Points, in no order, along strands that fork, close into loops and pass close to each other.
Points whose rows are less than 80.2 apart are linked; no others are. Some points are linked to none.
<1083>: [  4  22   5 -19  19  24 -26 -32   0   3 -23  34 -12  -2   4 -29   8 -10
 -13   2  19  -9   9  23  -3   4   9  -5 -17  34  26  58  16   5   2]
<650>: [  5  21  28  -1  15   5  -3 -26   7  36 -12  40 -24  36   7 -41  10  -8
  12  19   4  23 -35 -17 -40  19  31  -8  -7   3   6  25   1   5  26]
<531>: [-11 -14  -7 -26  22  -2   8  -4   6 -14   3   1  48 -11  -2  19 -29 -25
   3   6   4 -20  17  -8  11  11  10  12   5  24  15  -5 -11  -8   7]
<491>: [  4 -14 -18  -7 -40 -21 -17  29   9   6  24 -16 -15   7  -4  26   7  18
  -5 -41  -3  30  21  15 -27   6 -17  12   8  -1  -3  21  18  -2 -20]
<532>: [ -2   2  38  21  41 -15  10 -21 -27 -17   2 -15  28 -13  -6  15 -20   0
  19   2  22 -25  15   5  34 -31 -13   2  -6  27   0 -14   0 -16 -38]
<121>: [ 16   2  37  34  11 -44  29 -18 -18 -10  -3 -21   9  23   4  -8  18  -2
  14  11 -14   9 -14  12 -10   0  -2 -14 -10  34 -33 -35  15  -8   5]
<509>: [ -8   3  25  11   4   6  20  -4 -16  13  12  11 -13   7   4 -15  15  -6
  17  30 -11   5 -52 -32   4  -3   3  -4  -1 -41 -20 -48  -2   7  35]
<1052>: [-19   0 -12  27  -4  15  19  36  -2   3   7 -46 -17  31  -1  -1  12  34
   4  -3 -11   8  11  -3 -29   9  10  10  15  16   9  -4 -13   3  -6]
<909>: [-19  21   4   5 -18  21 -23  27 -16   5  20 -16 -15   7 -12   8  -3  30
  -5   2  27  21   3  -9 -38   1  19  33   8 -34  31  26 -35  -7 -20]
<1032>: [  6 -10 -18 -22 -25 -36   7  16  16  20  23  -6 -10  -8 -27  -5   5   5
   4 -19  31  60   2   9   4 -21  -2  10 -19 -30  -4   8  -7  -7 -35]
<999>: [  8 -27 -36 -25 -22 -32  29  20  34  20  10 -19  -4  16 -16  -4   5  -6
   0 -15   1  42   3   7  -8  11  -6  -5  -8   3  -9  -2   3  -4  -4]
<500>: [  8 -32 -42 -20 -32 -23  28  22  35  16   0 -25  -4  26  -9   5   6  -5
  -7 -13 -22  20   7   1 -28  31  -5 -13   4  16  -8   7   7  -3  12]
<65>: [-25   7  15  25  -6  11  17  26 -21   2  24 -24  -9   7 -15   0   7  25
  18  16  15  17 -20 -24  -7 -16   7  23   6 -34  -1 -28 -26   4  -5]
<896>: [  1  -8   3   9   1 -27  11   9   0   0  15  -6  -2 -28 -23  -7   1   9
  18  -6  16  21  -4   2  50 -32 -24   4 -14 -22 -31 -27  -4   7 -27]
<685>: [ 33   1   2  -7  13 -37 -26 -36   5  -9 -26  21  22 -39  34  26 -13 -19
  -7   2 -20 -16  21  13  41   1 -17 -17   1   6 -18  -4  17  13   3]
<286>: [-19  20  40  29  27   6   0   8 -46 -11  18 -21  20   4 -12  14   5  31
   7  -2  25  -8  22  18 -12 -17  15  14  -3  25  27   7  -5 -27 -25]
<932>: [ 22   3   2 -19  -6 -15 -30 -17  -8  -4   0  24   2  -5  12   3  13 -10
 -19 -15   2  12  11  15 -12  12  -4  -1 -15  15  -8  31  17   2   7]
<970>: [-29   5   4  21  53  27  18   2 -14  -3  -6 -31  33  12  -8   5 -19   1
  13   5   5 -29  25   6   6  -2  11   3   5  36  33 -10 -15 -15 -14]
<913>: [-12  -3  58  34   5 -38  20  -9 -37 -31  19 -13  33  11   2  16 -13   0
  17   6  -8 -16  -1   4   2  -8   8  -3   5  25 -22 -47  -5 -26 -15]
<1280>: [ -4 -18 -20 -46 -24  -2 -24   7   8  -9  10  22  20 -17   5  28 -10 -21
 -18 -16  -5 -10  14 -14 -13  25   7  11   7  -2  10  21   4  -2  26]
<106>: [  7   4  -7   8 -31  10 -36  10  -6  -2  17  13 -20  -5   8  18  11  17
 -19 -26  -7   0   7   5  -5  -1 -18   7   8 -38 -15  15  13   9 -13]
<1156>: [  2  11   4  30 -30   5  -9  28  -8  11  12 -20 -34  34   4   0  10  34
  -7 -12  -5  24  -8   0 -63   7   6   8  12 -26  -1  22  -8  -4 -15]
<584>: [ -7  22  19  12  33  15  -5  -1 -27  -3  -1 -16   5  -7 -11  -5   7  26
   6  -5  38  -9  21  27   6 -27   0  11  -7  29  34  37   2 -13 -30]
<326>: [ 10 -21 -28   1 -27 -12  19  18  20   8  -5 -27 -13  33   4   7  11   4
 -10  -9 -34   5   7   4 -41  36  -5 -18   9  27  -9  13  14   2  17]
<408>: [-29  20   5   5  13  49 -17   8 -23   5   7  12   0 -12  -7  -9  -6  18
  -1  11  27 -11  -3 -11  12 -20   8  22  -1 -30  37  19 -18   7  -6]
<1046>: [-14   8   5  23 -17  20  -4  21 -13   4  18  -3 -23  -7 -10   5   5  24
   8   5  15  13 -23 -23   9 -21 -10  16   9 -71 -16 -22 -19  14 -11]
<784>: [-17  -6  13  13   7  -5  10  14 -18  -8  23  -8  14 -26 -25   4  -6  16
  19   2  22   7   0 -11  42 -32 -13  22  -2 -20 -15 -23 -18   3 -24]
<400>: [ -1  13 -17 -12 -10  -4   0  15  10  10  12 -10 -15  -1 -21 -15   5  12
   3  -9  29  42   3  13  -4 -16   5  14  -8 -13  16  21 -16   1 -33]
<1288>: [ -5 -21 -27 -55 -15  -6  15   9  21  10  16  21   8  -6 -18 -10  -6 -35
 -10   3  16  21  -7 -30  -1  19  27  10  -8 -20   7   6 -17   0  25]
<1257>: [-13 -14  20   5  -3   1  13   6 -24 -25  21   2  31  -9  -4  21  -9  -7
   7  11  -6 -20  -3 -26  11  -1   6  12  10 -18 -19 -40 -14 -10  18]
<1313>: [  2   5  25  -9  32 -13  12 -15 -20 -11   5  -3  28 -17 -13  -2  -2  -7
  10   5  30  -2   7   3  22 -19   3  15 -11  25   8  -2  -2 -13 -13]
<1072>: [ 10 -17 -24   0 -21   2  25   8  27  22  -8  -4 -27  25  -1 -10   9  -6
 -10   4 -21   8 -21 -12  -6  20  -7 -20   0 -25 -21 -16   7  10  21]
<613>: [  2  10  15  39 -23  14 -11  20 -20  -4  11  -8 -32  31  16   3  16  32
 -13 -10 -20   4 -14   3 -58   6   7  -1  13 -10  -9  11  10  -5   1]
<1196>: [-12  16 -26 -29 -17  21 -30  -1  19  15   0  21 -22   0 -10 -11   2  -4
 -19 -23  13  11  17  23 -24   8  17  17  -1  11  39  61  -4   2 -23]
<1345>: [  9  -9 -13  -3  31 -33  12 -26  24 -12 -25 -14  23 -24  33  30 -44 -14
  21   2  -8 -16  22  11  34  -8 -18 -19   8  34  -3 -12  10   7 -43]
<713>: [-17   0  20  34  -5  -3  31  27 -23  -7  22 -38  -3  23 -10   0  11  29
  15   7  -6  16  -5  -8 -25  -6  14  11   9   5  -5 -29 -14  -7  -1]
<343>: [ 11 -26  10   5 -31 -25  16   5 -19 -26  -5  -8  16  22  15   8   3 -10
  -8  13 -42 -14 -18 -10 -44  22  20 -27  23  16 -20 -24   7 -26  41]
<1341>: [ 17  14  -4  20   3  11  -7 -13  15   7 -25   2 -27  31  17 -15  18   2
 -10   5 -27  -2  -6  18 -17  24  -9 -21  -4  25 -12  15  28  20  15]
<895>: [ -9   5   9  17 -16  31  -3  16  -8   1   4   6 -26  25  12   1  10  12
  -7   4 -15  -9 -22 -22 -38   9  12  -4  16 -18  -2  -3   1   3  22]
<928>: [  7  23  26  30 -16  16 -41   4 -31  -6  18  17 -23  -4   7   6  10  30
  -9 -10  10   4  -5   0  -3 -20 -12  15   3 -47 -11  14   4  11 -22]
<723>: [-10  24   6   4   3  24  -5   0   6  16  -5   8 -27  35   0 -20   6  12
  -3   5   5   9   0   5 -52  27  33   8   2  30  29  44   1   2   6]
<406>: [ 18  -4  19  -4  20 -48  37 -23 -10   2  -3 -11  12  10  -5 -18  15 -22
  12  14   5  24 -17   1  -1   6   6  -6 -22  28 -26 -22   6  -5  15]
<1304>: [ -5 -21 -23 -22 -24 -24  21  23  14  17  28  -4  -3  -9 -28  -2   2  -1
   5  -8  23  46 -10 -13   9  -9   0  13 -10 -49 -14 -11 -18  -1 -13]
<834>: [  8 -16 -17   4  22 -31  34 -17  26 -10 -17 -24  25  -1  28  22 -34 -16
  18  17 -26 -15  12   4  18   6 -10 -17  16  32 -15 -30  -5  13 -21]
<881>: [ 20  -9   2  12  -5  -8  16  -8  10  17 -15   2 -20  32  13 -16  18  -9
  -4  15 -29   9 -24  -3 -20  29   0 -26  -9   2 -26 -13  20   8  33]
<1073>: [  9   8   2  18  -3  17 -47 -13  -8 -21 -10  13   7 -19  23  33  -1  10
 -20  -8 -28 -43  20  19  21   5 -28   0  12  -2  -4   9  23  14  -1]
<247>: [  0  11  23   6   7  22  -8 -11  -7  17  -2  30 -21   8  13 -15  12 -12
   3  24 -11  -6 -45 -31   5   6   6 -10   1 -37 -11 -25   3  12  36]
<1427>: [ 17  13  16  13  31   5  -7 -27  -3  -8 -24   1   1 -30   2 -24   0   2
   7   9   8 -23   1  22  56 -36 -28 -13 -14  11  -1  -2  10  10 -15]
<780>: [-13  17 -21 -36  -1  28 -15  -3  16   2  -5  20  -5 -32 -17 -33 -10  -6
  -5  -6  27   2  16  15  23 -30   9   8 -20   1  47  39 -11  -2 -22]
<576>: [  4   0  21 -19  24 -35  32 -17 -17   6   9   1  12 -12 -17 -28   9 -23
  15  20  22  29 -26 -14  20  -7   8  10 -23   0 -15 -24  -9  -2  14]
<1416>: [-14   4  36  26  -4  26  -6  -6 -25 -24  -9  14   9  25  24   0   6  -2
  -3  22 -31 -42 -26  -6 -26   9  26 -20  20  15   5 -30   9 -13  47]
<678>: [  5  -3  49  41  -1 -42  19 -13 -30 -26   6 -17  19  23  10   1   5   2
  10  12 -24  -6 -12  11 -10  -2   7 -16   6  29 -30 -46   9 -17   5]
<1387>: [-10 -11  -4  -6   5   8  20   6   1  -9   3   2  15  -5  -5   5  -5 -16
   5  18 -10 -13 -13 -24  18   5   3   6   6 -16 -13 -35 -12   8  28]
<1331>: [ 18   7   7   8  15 -17 -34 -29  -4 -17 -21  12  24 -21  32  34 -10  -4
 -11  -5 -21 -32  27  24  13   5 -19  -8   6  26  -3  13  25   7  -8]
<826>: [-12  -7  19   6  34  -6  30 -31 -13 -21  -2  -5  51   2  17  17 -37 -30
  18  30 -13 -36   4  -7  20   5  11  -6   9  18   2 -42 -15  -7  -3]
<874>: [  7 -25  20  -3 -28 -13   9   2 -27 -22   5   9   8   5  12  11   7 -18
 -11  15 -28 -14 -24 -24 -31  14  19 -19  15 -13 -24 -32   4 -21  50]
<824>: [  1  18   8 -30  25   9  -4 -26   0   3 -17  25   1   5  -5 -26   7 -16
  -7   7  24   3   7  10 -17  18  31   2 -19  49  29  50   8  -4  15]
<778>: [ 10  18  -5  18  26  -1  18  -7  11   0 -25 -30 -14  23  -1 -20  20  14
   7  -5   5   9   6  31  -5  -5  -7  -9 -10  60   4  19  13   3 -15]
<1009>: [-12  18   9   5  16  48 -22  -9 -14  -3  -6  28   2  -5   6  -6  -1   3
  -8  13   3 -30  -7  -9  19  -5   3   7   0 -13  20   6   5  14  14]
<172>: [ 35  -5  -8 -30  -8 -26 -31 -30  -2  12  -4  40  -8 -11  13 -10   9 -28
 -21 -12   5  23   1   8   4  17   0 -15 -28 -11 -17  21  10   5  21]
<457>: [ -7 -26 -11 -26 -31   1 -16  20  -4 -21  18   4  17 -15   6  43 -10  -6
 -10 -15 -14 -16  16 -21 -21  17  -4  10  22  -9  -5   2   2 -10  23]
<301>: [ 18 -21   8 -14 -33  -2 -14   0 -19 -14   1  28 -10  -4  18  19   6 -21
 -27   5 -27 -19 -16 -28 -31  22   8 -23  11 -33 -27 -14   8 -14  51]
<658>: [ 10  18  -9  23  13  10   9  -8  19  13 -25 -12 -28  34   6 -30  22  12
   1   5 -14  10 -10  25  -6   6 -11 -21  -8  32  -4   9  20  20  -3]
<1332>: [  6   9  16  14 -16   4 -19   3 -18   7  19  17 -20 -10  -6  -5   5  14
  -3   0  16  21 -20 -12  12 -21 -10  15  -2 -69 -18  -5  -7  12 -14]
<412>: [-31   5 -22  27   2  35   1  28  -1   1  -1 -39 -14  17   1   4   8  36
   1 -12  -6 -10  22   1  -6   0  -2  12  15   9  17   0 -13   8 -14]
<632>: [  4   3 -33 -24  12   2  13 -10  40   0 -26   5   3 -16 -10 -33  -7 -22
   3   2   2   0   4  13  32 -10  -2 -17 -20  23  14   3  -1  12  -4]
<476>: [-11  14  11   1  14  42 -14 -12   1  11  -7  34 -15   6   9 -16   4  -8
   3  25  -6 -21 -34 -28  16   3   9  -6   3 -20  10 -13   3  21  32]
<1434>: [ 14  17  17   9  38   0  -5 -21 -11 -11 -19 -21   5  -8   0  -1   8  11
  10 -18  32 -20  19  34  11 -23 -11   2 -12  55  21  38  19 -23 -33]
<190>: [ -1  -9 -16  -2  13   9   4  -5  18  -9 -11   6  20 -22   2   7 -16 -13
   3  15 -15 -24  -1  -9  45   1 -13  -2   8 -13 -14 -30  -9  15  12]
<796>: [  1  10  31 -23  13 -17   3  -3 -35  -6  23  10  18 -16 -16  -5   6  -3
   2   8  41  27   0  -5  -1 -14  19  25 -16  -2  11  15 -11 -12  -4]
<1432>: [-25  24  13  13   7  36 -21  15 -28   0  14  -5  -2  -2 -10   2  -3  31
  -2   8  28   1   7   2 -10 -13  12  27   3 -19  34  26 -20  -2 -18]
<968>: [ -9 -10   9 -24  35  -8  22 -29  -5 -15  -4  10  58 -11   4   8 -32 -43
   8  27   1 -26   2 -16  20   9  20   6   0  19   9 -23 -16  -9  14]
<523>: [-11   9  -1   2 -21  14  11  21  19  39   0   6 -30  28 -10 -12  -2  -1
   3  10  15  19 -35 -43 -46   9  23   9  17 -52  12  -1 -32  -1  17]
<601>: [  8  -7 -14  13 -39 -14  -1  28   4  17  25 -20 -26  20  -7  13  10  28
  -7 -25   2  36   0   4 -33   2  -9   8   5 -36 -14  11  -3  -2 -24]
<991>: [  1  25  -2 -23  14   8  19 -11  20  16 -19  -1 -26  -8 -19 -61   8  -5
  16  10  40  27 -12  16   8 -28  15  -4 -26  17  34  34 -11  -2 -20]
<1269>: [ 31  11   5   4   3 -13 -19 -19   8  -4 -17   2 -19 -34   0 -24  14   6
   4 -17  16   3  11  32  49 -44 -34 -18 -25   6  -6  13  22   3 -30]
<274>: [-32   1  11  17   6  13  16  27 -25  -5  27 -23  10 -12 -23   8  -4  28
  18   9  23   6   3 -18  19 -21   6  30   6 -22   2 -26 -32  -2 -14]
<4>: [-13 -29   4 -10 -15  -3  -1  18 -11 -25  23  -1  41 -23   1  48 -27  -6
   9  -3  -6 -26  17 -29   5   2  -3  15  24 -13 -16 -28 -12 -16  10]
<607>: [ -3  17  22   4  15  -3  29   4 -11  11   4 -14 -12  29 -10 -26  17   8
  13  20  13  35 -19   1 -32   8  27   6 -11  24  11   7  -9  -4   6]
<217>: [  9 -16   0 -18 -39  12 -14  14 -10  -3   8  31 -20  -2  11  20   5 -16
 -31  -6 -13 -16 -13 -37 -42  18   6 -11  18 -46 -19  -1   1 -10  36]
<498>: [ 13  -6 -26  -4   9 -29  -1  -9  38  -8 -27 -16  10 -27  11  13 -25  -7
  17 -18  -5  -5  25  27  35 -19 -33 -15   0  31  -2  -6  15   3 -37]
<376>: [ -9   6   4 -12  24  13 -30 -10 -16 -13   0  10  33 -18   3  25 -10  -1
  -9 -17  11 -29  30  19   1   0  -6  13   0  30  30  33  12 -13 -11]
<1039>: [ -7  27  -5   0  12  42 -34 -20   2   5 -21  25 -17  -2   5 -24   7   5
 -17  -4   8 -25  10  29   7  -3  -6  -2  -7  23  32  52  16  13  -9]
<394>: [-28  18 -23 -12  -7  51 -16   7  15  15  -5  24 -20  -9 -13 -26 -12   1
  -3   6  19  -6 -12 -18  18 -15  17  13   2 -37  38  14 -22  14  -4]
<789>: [ -7  27   0  37  -1  39 -18   9   2  20  -7  -2 -38  23   8 -18  11  29
   8   5  -1   6 -24  -3  -6 -15  -9   1   8 -29  11   6  -5  22 -14]
<1224>: [ -7  -4  32  34  -4  10  -1   3 -28 -25  14   4   9 -12   6  23   1   8
   7  15 -18 -29 -11 -20  22  -9  -8   1  15 -33 -33 -53  -2  -1  18]
<460>: [ -5  -5 -12 -14 -23   0  23  24  13  29  14  -4 -21  22 -18 -11   1  -3
  -1   8  14  35 -24 -29 -39  14  23  12   5 -43   4   4 -27  -6   8]
<504>: [-13  23 -21  -7 -13  41 -39  -4  12  11  -7  23 -28   3  -1 -12   4   5
 -20 -21   3 -11  13  21 -13   5   6  13   4   5  35  56   4  11 -20]
<1067>: [  7   9 -25 -29   3   9 -11 -15  27  -2 -19  17  -2 -28  -7 -31  -1 -18
  -5  -9  10   0  11  22  30 -21  -9 -10 -21  16  20  21   6   3 -11]
<267>: [-19   3  19  16  16  24   6  -8 -18 -21  -7   0  35  18  13  12 -12  -8
  -2  16 -20 -45   5  -3 -16  14  23  -3  14  27  19 -17  -2 -17  27]
<468>: [  2  16  18  -4  20   0  13 -17   0  28  -7  17 -20  24  -3 -42  15  -9
  14  24  14  32 -35 -10 -14   6  20  -4 -16   4   3  10  -1  10  15]
<535>: [  4   2 -11 -22 -13  -2 -47  -3   2 -11   4  20   6 -39   0  13  -5  -2
  -9 -30  12  -1  27  25  29 -21 -25  10  -5  -4   9  25  18   3 -23]
<1308>: [ 18 -19 -32  -5  -9 -46  11   6  44   6 -12 -23   2 -15  -8   8  -7  -4
  15 -21  -6  25  14  24  31 -15 -33 -16 -11  14 -20 -18  16   3 -29]
<1197>: [  7 -15 -11 -27 -34 -13  -9  22   1   3  24  -2  -5  10  -1  15   7   3
 -15 -24  -4  22  12  -1 -49  26   9   8   7   2   1  32   6 -10   4]
<451>: [ 17 -27  10   4 -30 -34  10  10 -13   8  25  -3  -8   3  -6  11  12   8
  -5  -4  -4  26 -14 -13  -9   7  -9  -4  -9 -41 -42 -21   8  -5   5]
<709>: [ 22 -27  -4 -14 -22 -45 -24  -2   5  -3   5  11  14 -29   7  35  -9 -12
  -2 -15  -7  12  16  -2  25   5 -23  -5  -2 -19 -32 -13  16   4   7]
<992>: [-19  15  -1  13 -14  42  -2  17  14  28  -6  16 -42  24   6  -4   6   7
  -1   9  -3 -14 -31 -47 -36   1  12  -6  26 -40  12 -11 -16  12  22]
<1038>: [ 24  16  -1   1  26 -10  -1 -24  10 -10 -30 -13  -4  -4   6 -13  14   2
   7 -15  17  -6  12  37  14 -14 -16  -9 -15  56   6  32  21  -6 -21]
<860>: [  1 -17 -45   1 -32  15   8  21  34   9 -11 -11 -27  12   2  15   7  -3
 -15  -7 -31 -17   0 -11  -3  19 -18 -21  18 -22 -15 -13   4  14  18]
<375>: [-27   8  -5   0  43  24  25   9  -3   6  -8 -25  15  -3 -19 -22  -7   7
  15  11  22  -7   9   3  18 -12  14  12  -4  29  38  -1 -21  -5 -11]
<168>: [ 15  -1  10  25 -15   6 -37  -4 -11 -24   0  10   0 -18  26  39   4  12
 -19  -4 -36 -36  13   4   9   9 -23  -8  18 -17 -25  -9  21   8  12]
<691>: [ -5  23 -14  10  -9  34 -16   5  19  26 -10  20 -37  12  -4 -31   1   5
   1   2   7   9 -22  -9   4 -16   4   4   2 -44  15  12 -12  19  -9]
<1388>: [  8 -10 -18  -5   2 -24  15   2  24   1  -2 -11   3 -25 -19 -14  -4  -2
  14  -8   6  19   3  10  46 -26 -24  -8 -13  -5 -22 -25   0   6 -24]
<729>: [ 21   4   6 -14  -7 -14 -20 -19  -2   0  -4  22 -14  20  14  -8  17  -7
 -18 -13  -7  17   8  19 -52  36  15 -10 -14  35  -9  49  21  -6  16]
<1323>: [ -9 -19 -29 -55 -18   6  -9   8  19  -4  13  27  16 -18  -8  12 -11 -30
 -15  -8   9  -3   5 -26   4  18  15  14   1 -15  12  12  -9   2  24]
<1206>: [-22   2  26   9  -2  32   5  -5 -14 -11  -5  21   1  20  16  -1   9 -11
   2  29 -21 -38 -37 -31 -21  11  28 -17  17   0   8 -36   1  -7  57]
<344>: [  3  11   5 -20  15  11 -44 -19 -16 -11  -1  25  20 -36   3   6  -3  -4
 -12 -17  24 -19  24  25  23 -19 -17   9 -11  12  24  42  17  -6 -14]
<25>: [  5 -22 -24  12   7 -22  40   1  31  -5 -16 -34  19  11  15  16 -21 -10
  15  15 -37 -15   6  -7   9  16 -10 -15  20  21 -20 -38  -8  14   2]
<108>: [-15  16  39  40  14  10 -11   3 -44 -21  10 -17  22  15   4  17   4  30
  -2 -10  -1 -21  22  29 -29  -5  14   5   6  41  17   7  11 -30 -16]
<1148>: [ -2  -1  38  30  24 -25   5 -21 -24 -24   5 -13  32  -3  10  32 -23   2
  16   1  -2 -25  18   7  19 -16 -12  -5  -1  31 -12 -24   5 -13 -34]
<712>: [ 18 -23   5  -1 -15 -37   0   2  -2  -3  13   0   7 -10  -2  17   6  -4
  -3  -5  -9  14   1  -6  15   4 -15  -6  -8 -19 -39 -22  10   4   7]
<1076>: [-13 -17 -45 -25 -10  -3   2  20  39  -2  -4 -19  14  -4  -5  16 -16  -8
   0 -22 -10  -1  25   6   2  13  -8   7  12  28  17   6  -5   4  -3]
<900>: [  9 -17 -19 -18 -15 -12  15   3  14  26  12  14 -15  -8 -17 -22   5 -13
  -1   2  10  35 -26 -10  25  -7  -6   0 -17 -59 -22 -21  -9   5  -2]
<1441>: [ 21  -2 -10   0  16 -18  -2 -24  18  -8 -27   7  16 -23  22  10 -10 -19
  -4  18 -28 -19   5   4  43   5 -14 -17   4   1 -18 -17   6  20  10]
<150>: [-18   7 -18  -8  38  20  26   7  16   1 -17 -25  12 -18 -20 -28 -14   5
  16  -6  22  -8  16  10  33 -27  -3   3 -11  31  36  -3 -20  -6 -26]
<273>: [ 15 -25 -24  -2   1 -34  43  -1  32   7 -15 -21  12   5   2   1  -6 -20
   8  22 -33   2  -9  -8  18  18 -10 -21   3  -1 -32 -39  -2  13  22]
<1335>: [  1   6  22 -24  10 -26  21  -2 -22   6  21   3   6  -9 -23 -21  11 -10
   9  16  39  46 -18 -11  -4  -6  20  23 -18 -10   2   3 -18  -7  -1]
<127>: [ 36  -9 -14 -27  -2 -27  -5 -35  10  27 -16  36 -13 -14   4 -30   6 -33
 -13   3   3  28 -17   6  28  11  -2 -26 -36 -22 -21  -5   6   6  25]
<891>: [ 10 -17  14  18 -16 -15  26   6  -9  20  12  -2 -22  10   0  -5  17   8
   2  14 -12  18 -38 -18   1   5 -14 -10  -4 -56 -44 -44   4   1  17]
<272>: [-21   3  15  23  38  19  19 -11 -16 -13  -3 -17  38  13   3  10 -20  -4
  14  16  -7 -36  11  -1  10  -1   6   2   9  26  15 -28 -12 -10   0]
<705>: [ -1  11  14  10  50  23   5 -27  -6  -6 -27   5  23 -21   0 -23 -14  -8
  10  24   8 -38  -2  10  49 -26 -16  -8  -8  14  16  -8   3   7  -2]
<306>: [ 12 -16 -32 -31 -27 -16 -35   0  24  -1   3  18   2 -32  -1  16  -5 -15
  -7 -25  -5  13  19  14  32  -7 -21  -2  -5 -18  -6   5  15   7  -7]
<79>: [-29   3  -8  40  14  25  -2  24 -10  -2   3 -39  -2   4  -5   6   2  42
  11 -16   2 -12  28  11  15 -20 -16  13  11  11   8  -8 -10   5 -34]
<699>: [ -4  11 -25   0  30  15  29  -6  36   3 -36 -21  -2  -4 -11 -43  -7  -5
  13   6   2  -7   0  17  33 -17  -7 -17 -15  41  19  -6  -5  11 -14]
<994>: [  1 -17 -16 -38 -24 -11  28  17  13  23  16   7  -9  16 -17 -12   1 -20
  -7   3  11  31 -18 -31 -35  27  32   7  -2 -27   0  10 -17  -8  21]
<1180>: [ -3   0   5  32  -2   2 -12  13 -10 -15  11 -14   2  -3  -1  23   0  27
   2 -14 -10 -13  15   6  17 -10 -24   6   9   3 -17 -13   7   8 -19]
<175>: [ 12 -31 -10   3 -31 -22  23  19   0 -16  -2 -27  14  24   6  18  -1  -2
  -2   1 -46  -8   1 -11 -47  28   5 -20  25  28 -16 -13   6 -18  26]
<48>: [ -9   1   3 -20  17  -2 -15   3  -7  -8   6  -4  30  -8   0  28 -11  -2
  -4 -20  11 -10  34  19 -20  12   6  17   4  46  31  32   8 -20  -8]
<101>: [ -5 -23 -56  -7 -26   3   7  20  45   2 -15 -21  -6   1   4  25  -7  -4
  -4 -11 -36 -17  17   0   7  17 -22 -13  23   4  -7 -10   0  12   7]
<93>: [  3  -8  24  46 -13  -5 -16   8 -19 -29   9  -5   7  -8  14  43  -5  21
   1  -1 -31 -34  12  -4  16  -6 -22  -5  22 -14 -36 -36   8  -1  -2]
<880>: [ 11  -1  -7  -5 -38  13 -24  15  -1  12  12  23 -31   4   6  13   7   3
 -24 -21  -3   2  -8 -14 -33   8  -4   6  11 -59 -14  13   0  -1   3]
<467>: [ -7  18  -2  -5   6   8   6  10   1  10   3  -9 -15  17 -10 -16   9  13
  -2   4  19  26   1  10 -26   8  20  12  -4  17  21  32 -10   1  -9]
<802>: [-14 -25 -26 -30   8  -6  10  10  24 -10   1 -13  42  -8   3  31 -36 -19
   5  -3  -8 -16  27 -11   0  20   4  11  16  28  18  -3 -13  -7   7]
<1121>: [ 25 -10 -13 -20  -8 -18   5 -18  12  36  -6  28 -21  -2  -5 -35   8 -21
 -10   2   5  37 -26   2  21   2  -3 -12 -28 -46 -20 -10   0   4   6]
<960>: [ 37  14   5  11  13 -24 -25 -30   2  -8 -28  -1 -10 -15  14  -3  17   4
  -3 -14   2  -3  14  37  26 -14 -32 -19 -14  32 -14  22  32   6 -19]
<517>: [-17   5 -22 -36  -2  10 -19  15  11   5  10  -3   3 -10 -13  10  -1   4
  -8 -26  23  10  29  20 -13   7  11  22   0  29  43  44  -2 -10 -19]
<694>: [  6  13  10  -5 -12  11 -21  -9  -4   4   0  26 -21  25  10 -12  10   1
 -19  -8  -6   7  -1   8 -56  32  26   5  -1  18   7  50  12  -3  14]

A fork is a point with three links, a tip a point with one. Leave the first point through the second and follow the links. Name the first fork or tip that comes.
<1038>, <960> -> <705>
<509>, <247> -> <408>
<1323>, <1280> -> <1257>
<802>, <531> -> <272>
<1180>, <79> -> <65>
<705>, <1427> -> <1038>
<127>, <172> -> <467>

How many points has the smallest loop of links through each point below? Write - if it is on no loop.
<1313> -> 10
<723> -> 12
<1387> -> 10
<274> -> -

A piece is two or more points that can be reached from each other along the links. Count, over all rows, the pieces, the separate loops (a circle has one, a figure eight two, a Y none), the forks (points with three links) and the tips (points with one).
pieces -> 5
loops -> 3
forks -> 7
tips -> 11
